A landscape with many valleys, sampled at points; each row gives a point and its height.
A ball rolls from a point to the lowest of its 2 nearest points, and stops where none of them is lower. Distance is the straight distance between rows; heights are no part of it.
gil: [121  96 132 129 119 171 129 131 121 166 143 109 127  77 123 150 135  98
 187 147 136 132  77 185 109]  h=231
zuf: [133  80 149 141 158 124 160 128 128 113 149 163 106 133 163 173 111 159
 153 123  88  90  96 145 169]  h=246
nugut: [171 163 139  91  97  80 127 131 156 144 109 141 176  86 103 146 116 126
 162 174 108 196 189 133  71]  h=437
peb: [132 102 132  99  94 116  98 169 153 168  76  95 121  89  57 120  99 133
 123 139 121 157 104 171  93]  h=418
kelas: [114 148 114 133  83 162 111 115 108 109 102 116 147 163  83  83 141 101
 103 125 177 160 150 122  94]  h=276
Mur: [158 147 123  99  89  63  83 114 130 119 148 106  62 130 130 100  98 178
  90 137  93 127 165  84 106]  h=615
lotir: [156  87 121 118 122 135 109  97  96  69 141 161 125 156 147  95 145  96
  93 118 134 117 175  77 109]  h=114
ses: [181 200 125 110 102 139 124  92 101 181 144 138 168  94 146 124 110 111
 129 159 126 136 202 134 137]  h=337
beg: [124  97 125 140 114 134 119 148 139 101 126 134 151 105 174  94 136 141
 142 127 138 119  58 168 179]  h=586
remat: [186 208 139 126 139  86 155  63 115 153 114 140 182  98 172 155  84 142
 113 130 118 105 162 171 173]  h=609
doret: [172 135 124 137  87  83 102 108 183 155 101 160 151  88 121 127 111 148
 108 139  93  91 166 140 123]  h=176
guno: [202 192 124 137 147 113 176  84  76 131 194 112 157 139 218 143 122 133
 107  98 110  76 105 164 163]  h=439
buf: [154 170 109 103 138 136 124 104  81 105 160  95 116 171 183  97 125 138
  89 129 146 108 153  69 157]  h=259
puvit: [152 139 122 162 141 107 170 109 112 110 168 120 126 159 188 159 150 144
  93 100 109  60  90 148 148]  h=402
kur: [129 148 155  98 133 129 134 160 133 129  81  87 131 126  34 125  80 148
 151 120 118 161 116 147 101]  h=314
rikav: [ 98  85 109 140 110 121  79 146 172 102  93 164 144  99  84 102 122 104
 131 125 148 164 143 103 117]  h=272
Lafe: [ 58  95 126 124 171 122  88 124 142 130 152 104  82 158 119 121 163 159
 143 125 161 113  85  94 160]  h=444
sabem: [120  89 114 108 182 145 151 160 102 122 101 106 132 120 140 115 130 147
 131 122 130 150 104 116 191]  h=639
Lemer: [ 92  82 105 120 155  90 139 119 102 126  93 103 119 138 125 137 115 169
 115 107  83  99 148  77 120]  h=547
Nikam: [123 146 155 128 121 152 157 167 149 129 117 167 161 112 113 167 127 101
 199 163 132 194 158 147 103]  h=546
Sulo: [ 97 127 105 120 111 178  81 159 161 124  89 113 124 116  48  95 135  98
 105 110 176 141 142  92  89]  h=120
saka: [139 163 108  93 150 108 154 138 118 140  93  84 152 113 149 110 127 165
 112 138 148 152 126 137 212]  h=661
nok: [ 93  83 164 154 133 121 140 158 153 116 153 172 125 104 155 170 114 140
 175 122 104 123  61 181 125]  h=85
Bas: [122  93 164 170 126 129 116 146 161  97 192 177 111 148 141 131 138 111
 136 119 146  95  65 164 119]  h=260
zure: [165 127 120 122 110 125 130 107  90 117 149 158 137  99 179 123 127 126
 124 144 120 117 177  82 120]  h=211
mev: [ 88  99 133 147 116 169 108  88 153 140 102 157 153  89  58 156 140  85
 195 153 167 176 135 173  83]  h=415
libif: [ 96 104 129 150 135 131 107  71 104  90 134 120 115 189 127 129 154 134
 116 119 110 110 120 114 134]  h=188
Riz: [ 48 111 128 128 171 113 129 133 131  88 151  95 111 202 160 131 153 163
 111 116 141 120  92  82 192]  h=380
Fibi: [116  78  99 134  87 140  99  86 105 161 117 121 121 109 125 118 129 143
 113 136 128  75 142 137 144]  h=330
zis: [ 90 142 172 147 122 154 134 139 175 100 122 159 184 128  84 157 145 105
 189 138 159 167 107 170  80]  h=488
soz: [183 133 129 125  84  94 127 145 133 171 138 146 101  96 113 120 119 100
 111 179 104 157 140 194 119]  h=660
danep: [211 184 150  99 136 126 169 112 106 139 187 141 157 102 194 123 134 123
 160 131 110  93  79 169 149]  h=466
ged: [ 83  84 131 154 152 114  75 136 176  92 125 164 113 112 111  93 152 129
  98 131 137 113 106  80 144]  h=353
Viv: [ 46  81 116 201 159 148 129 127 123 123 110 116 107 178 163 163 127  95
  94  61 164 111  68 155 139]  h=451
lifeb: [145 120 103  81 138  87  98 131 130 136 140 110  85 131 141 102 117 149
  84 137  95 150 192  50 154]  h=637
vono: [136 167 137 138 122 126 162 146 143 186  83 123 150 111  81 157 102 135
 142 138 120 111 187 128 125]  h=202
rer: [147 142 174 113 127  38 128 117 130 128 152 125 141 111 142 128  85 194
 144 143  64 110 144 115 107]  h=543
mazu: [150 144 117  65  74 129  96 145 119 142  81  85 162  84  73  81 113 143
 108 135 114 154 187  86  63]  h=457
bovo: [125 176 149 111 114 148 169 185 127 139 143 137 113 162 107 162 113  98
 161 148 137 197 153 166  88]  h=538
Zulo: [101  97  94 150 195 102 120  40  98 106 115 128  97 194 142 127 158 149
  89 122 108  87 126  95 182]  h=42
dilo: [122 154 140 130 130  87 154 109 123 163 128 120 158 122 148 153 110 194
 147 120  95  97 137 103 155]  h=573
Kos: [ 74  87 123 157 110 177 121  98 140 160 118 128 125 116 102 149 159  93
 194 155 175 124 108 149 114]  h=339
Pav: [143  75  99 146 100 101 116 100 155 179  98 156 105  76 123 148 126 125
  98 146  85 110 163 140 137]  h=257
Lil: [175 137 122 122  81  89  92 137 138 144 131 127  57 132 136 122 106 131
  79 157 123 155 171 142 137]  h=638
dibel: [102  94 112 128 128 115 149 176 142 113  92 136 139  83 175 131 130 129
 118 132 129 179 111 144 179]  h=613
Maki: [ 35 109 128 186 180 164 151 128 154 127  82 125 161 137  65 158 128 128
 146  84 167 136 112 100 106]  h=297
fakin: [161 163 143 104 130 118 152 154 110 120 125 132 127 142 124 131  72 113
 118 109 121 139 149 125 110]  h=404
fid: [142 210 146 104  94 135 167 171 112 122 144  84 117 168 117 115 113 106
 123 126 144 148 136 150  76]  h=470
ziz: [131  99 134 150 136  97 128 127 126 145 170 131  73 174 150 168 136 150
 115 131  91  78 104 155 149]  h=336
fof: [102 131  97 137  77 140  97  90 132 153 114 117 103 143 133 127 146 140
  86 154 150  98 182  95 116]  h=388
gabid: [170 146 153 122 122  51 138 179 174 131 114 136 124 139 119 139  88 160
 111 141  63 139 153 136 128]  h=498
nemes: [ 87  82 130 123 136 122 139 160 125 129 122 145 119 111 110 129 125 139
 149 115 102 119 110  93 109]  h=504
fasi: [145 163 127 137  70 135  87 103 122 135 139 116 114 172 105  96 161  92
  98 142 178 115 189 134 100]  h=361
Dake: [ 84 114 159 190 146 145 124  72 133 108 143 139 162 139 171 147 191 124
 162 112 165 125  70 142 119]  h=550
zudi: [125 158  83  86 109 142 127 164 107 130  94 100 126 124 107 107 112 138
 104 134 113 149 190  64  91]  h=399
lif: [236 100 122  95  79 117 112 140 146 172 145 162 104  56 126 128 105  98
 125 162  57 157 159 173 108]  h=678
nalo: [164  91 106 133 116 149 101 149 131 103 136 145 124 121 134  95 138  96
 107 122 139 142  98 148 151]  h=558
Rara: [ 70 107 148 167 161 147 143 109 123  86 130 129 117 177 169 168 157 132
 114 108 129 146  54 172 137]  h=509
refa: [176 172 122  98 117 150 123  88  55 136 160 137 175 111 138 116 121 119
 137 129 129 101 197  84  83]  h=277
nuzu: [ 55  78 136 126 154 202 131 149 107 116 157  87 112 117 132 143 155  97
 170  91 181 134  24 136  80]  h=247
foz: [179 160 114  87 103 138 148 136 145 160 113 152 178  49 127 114 101 130
 141 169 116 167 175 131 123]  h=385
Mafa: [152 188 154 144 155 136 174 115 137 111 204 128 122 174 160 146 179  93
 159 139 143 104 105 141 112]  h=528
kidip: [ 90 111 127 155 158  97 130 121 141  73  98 141 139 183 155 133 147 137
 101 117 114 141 127 107 176]  h=295
delu: [142  97 117 123 148 206 157 177 100 140 124 128 107 103 110 107 134  87
 141  88 138 105 105 126  98]  h=234
tuzad: [194 172 125 131 128 145 134 124 126 143 182 152 131 140 181 115 158 104
 143 148 138 115 110 143 165]  h=493
fazu: [203 172 151 102 127  91 129 148 134 100 121 144 138 115 141 128  93 132
 117 137  80 146 152 165 141]  h=453
fovo: [ 89 139 136 142 156 164 143 149 146 138  98 101 149 136  53 162 105 128
 178  98 143 135 100 139  98]  h=130
desir: [ 48 108 106 197 149 170 169 109 139 120  82 107 154 160 128 174 128 131
  98  76 168 112  97 135 139]  h=389
Zod: [ 63 106 142 145 138 180 113 177 137 111 175 125  99 149 127 140 144  85
 144 112 178 150  67 108  87]  h=364
dosu: [ 63  94 121 156 158 163 151 181 127  90 126 138 132 141 143 112 141 119
 163  86 153 130  86  84 114]  h=446
Las: [111  96 130 115  63 119 110 145 139 150  86 114 151  80  69 124 115 127
 142 129 121 161 161 127  54]  h=485
Posig: [108 101 112 113 127  82  98 122 130 138 129 116  61 156  96 137  99 150
  85 112  79 108 164 113 102]  h=584
keke: [114  93 131 116 153 204 149 156  99 115 138 121  95 110 135 128 137  91
 190 109 135 142  51 170 115]  h=30
Dovu: [162 123 103  95 170 106 105  67  99 113 155 120  97 181 145  97 132 157
  92 147 118 109 124 100 191]  h=174
gasi: [142  89  96 123 135 169 146 136  88 107 104 144 115 131 122 100 130  99
 121  86 126  87 157  95  94]  h=233
zet: [150 205 148 134 150  83 145  93 124 140 142 127 192 121 171 142 134 183
 121 119 133  77 138 120 192]  h=594
Zisi: [189 175 130 104 147 132 126 133 111 133 143  89 114 142 153 111 114 148
 106 158 154 172 114 169 188]  h=679
Fuvi: [ 49  71 131 134 185  99  82 111 152 104 117 127 128 121 105 115 152 168
 146 134 117 137 102  85 161]  h=412
Lebo: [158 188 108  88 127 147 125 136  92 135 130 117  93 154 128  79 127 107
  83 110 142 130 188  79 123]  h=329
rom: [132 181 106 126 116  88 127 114 174 168  82 128 151  90  89 120  95 152
  95 122 107  95 192  86 155]  h=51
tilit: [177 143 148 137 123 162 134 162 124 137 156 165 124 119 136  99 168  69
 139 158 168 161 103 168 146]  h=524
Rabep: [127 153 168 143 140 140 141 101 146 104 161 108 144 161 130 131 183 132
 158 143 169 106  68 155 150]  h=562

Where does a ball stop that starts at each point below?
nugut -> lotir
saka -> nok
Rabep -> nok
zet -> fakin
Zisi -> nok
lif -> lotir
Posig -> keke
Dake -> fovo
Nikam -> keke
mazu -> Zulo

Call two points neighbours if one is among the 2 nearest of the other. Go from one point of each pair to the other, from neighbour to neighbour, staying as low as possible. Name the highest point that can't be avoided.
Zulo / fakin -> Lafe
keke / lotir -> delu
keke / nok -> Rabep
Sulo / fovo -> Las
Sulo / rom -> fof
